Each row is a point on a landscape with many valleys, with its height.
A ball rolls from a point to the lowest of its 6 nearest points, and stops where none of them is lower. Distance is the straight distance between rows; heights are no part of it.
bokof: [144 131 132 101 158  78 107 156  76 127 149 118 184 169 162 130]  h=706
Fak: [124  97 108 147 112 121 161 147 135 162 127 143 135 101 154  75]  h=110
Fesep: [168 110 108 124 130  94 132 152  88 147 135 128 165 140 161  98]  h=249
bubo: [164 211 163 160 110 117  90 116 146 168 103 101 104 133 116 174]  h=218
zuf: [156  89 143 173 105 133 157  83 108  94  89  95 132 149 149 161]  h=238
rize: [ 63 138 149 111 107 112 188 131 147 114 145 186  82  63 140 114]  h=286
buso: [120 131 158  92 120 169 127 172 182  76 117 153  89 115  71 117]  h=323
mebir: [154 133 111 100 155 102 108 143  74 144 155 133 167 162 151 122]  h=369
nobif: [144 107 101 118 121 134 143 140 113 160 143 146 141 109 144  78]  h=82
bug: [119 177 126 103 174 139  71 105  96 142 151 132 144 178 144 169]  h=47
dig: [167 104 153 128 113  78 127 114 106  78  77 100 160 153 179 143]  h=89
rer: [144 120 159  93 153  56 102 160 105  86 123  87 196 154 164 137]  h=464
Fupa: [ 73 143 157  99 102 115 192 133 143  96 140 185  75  58 130 128]  h=354
nuve: [ 93 146 160  92 184  85  95 151 114 113 158  69 204 165 154 154]  h=204
Tuke: [166  92 122 165 106 101 152 134 102 112  87 104 154 144 172 126]  h=157
menov: [116 129 168  87 168  63  94 155 124  86 131  58 203 141 148 146]  h=34
Zusub: [ 82  70  98 189 136 145 158 101 147  87 127  95 119 137  80 165]  h=381
zokal: [147  90  98 165 108 106 163 146 122 149 113 115 145 121 164  96]  h=139
sus: [156 140 110  92 137 167  93 112 121 153 145 150 122 131 101 113]  h=101
gebam: [ 65  88 103 206 134 115 177 127 168 121 115 110 104 128 118 135]  h=403
dizib: [158 195 166 156  85 114 102 138 155 178 106  96 127 126  99 166]  h=235
vunu: [101 121 142  86 111 158 144 146 156  98 141 174  94  69 115  89]  h=219
zuv: [114 165 135  97 184 120  90 127  85 138 163 121 169 180 156 157]  h=106
rufa: [154 163 145 132 110 153  84 127 170 158 108 112 109 143  63 148]  h=325
kan: [171 104 128 135 122  78 135 151  91 110 106 112 167 157 180 121]  h=192
rure: [154 159 127 110 127 170  80 114 160 153 116 128 102 137  70 147]  h=426
Vezar: [166  95 143 159 107 105 149 106 105  92  70 103 147 150 167 150]  h=185
ton: [134 132 155  94 120 174 104 155 186 106 117 143 100 124  59 117]  h=353
bofe: [ 74 119 134 127 109 119 181 141 157 138 139 166 100  70 149  78]  h=150
Sapel: [156 137 107  96 152 132  94 130  82 160 157 146 146 150 139 118]  h=95
Tos: [ 99 135 163  81 113 158 152 152 149  69 136 179  82  76 101 115]  h=264
pufuz: [127  80 104 200 108 127 170 126 134 127  96  97 127 130 136 127]  h=233
Radi: [115  69 121 183 114 159 165  76 116  95 116  87 121 135  98 171]  h=351
sagur: [112 127 145  87 119 168 123 142 165 101 139 168  99  86  95  92]  h=295
misa: [128 122 118  91 122 171 123 129 150 133 144 165 110  89 113  83]  h=88
Noz: [142 128 130  93 125 181 102 127 158 134 139 150 108 108  82  98]  h=475
Dopi: [ 87  65 106 175 132 156 154  82 125  89 141  96 128 129  76 168]  h=441
vuve: [138 190 129 125 157 146  66  89 109 151 139 127 120 162 124 170]  h=59
gubo: [165 195 153 148 110 131  81 107 153 165 106 106 109 139  92 168]  h=42
kofu: [144 144 136 100 122 172  89 139 173 133 118 131 104 128  61 125]  h=368
zezo: [157 165 119 103 144 159  71 103 118 156 139 138 112 153  98 142]  h=4
Ribob: [132  76 121 185 105 151 161  80 112  94 104  89 125 139 119 164]  h=272
Tud: [100 109 120 115 112 140 159 140 149 145 143 160 114  81 145  69]  h=141
pobor: [152 153 108 100 149 162  88 114 104 158 154 145 125 142 110 121]  h=109
Pip: [164 112 135 116 132  64 119 151  95  96 110 105 171 160 174 127]  h=312
Toso: [110  79 105 206 114 135 172 118 150 110 101  93 120 132 120 143]  h=280
Bofi: [130 157 124  92 168 121  87 124  78 145 166 131 157 174 149 145]  h=72
Zefes: [155 213 149 152 135 127  75 102 135 156 111 111 110 143 119 176]  h=136
Kavi: [147 157 111 100 160 141  81 113  89 155 157 142 138 163 130 138]  h=58
zolas: [ 59 129 127 143 123  90 200 133 163 139 135 164  88  83 136 111]  h=257
gerem: [121 197 129 121 163 137  71  95 105 141 136 128 123 163 139 179]  h=60
natok: [ 81 107 117 163 120 111 187 142 170 146 125 141 106  94 146  93]  h=224
Zaro: [112 144 145  89 175  87  99 147  95 122 163  99 193 170 156 148]  h=350
paf: [163  92 109 166 104 107 158 141 104 133 106 111 150 135 168 108]  h=152
muri: [113  90 101 198 111 117 176 134 147 140 106 109 123 122 142 117]  h=277
ziro: [ 87 117 132 110 111 135 168 145 156 133 138 172 103  66 138  80]  h=5
nar: [144  81 115 195  97 125 170 114 120 117  92  95 133 141 149 144]  h=186
fipe: [ 66 105 104 195 131 101 189 136 170 134 111 121  97 116 124 119]  h=370
bek: [155 118  96 104 129 130 123 138  98 162 152 151 148 131 149  91]  h=115
zov: [153 141 124 101 132 173  86 121 156 143 130 144 108 126  73 120]  h=96
Liket: [147 113  97 100 125 151 121 136 113 155 155 156 136 108 135  76]  h=28
lateg: [135 185 126 120 160 141  69  97 100 149 140 131 122 165 135 169]  h=54
dipep: [115 108 113 107 117 147 145 143 137 151 150 158 121  89 138  68]  h=153
Rupeg: [ 91 152 153  88  93 117 192 143 131  71 139 187  75  61 124 156]  h=328

For each start below, name the point where the ball stops.
Dopi | Liket
ton | zezo
bokof | bug
kofu | zezo
Zusub | Liket
zuf | dig
muri | Liket
mebir | zezo
Noz | Liket
Tos | ziro
buso | ziro
Radi | dig
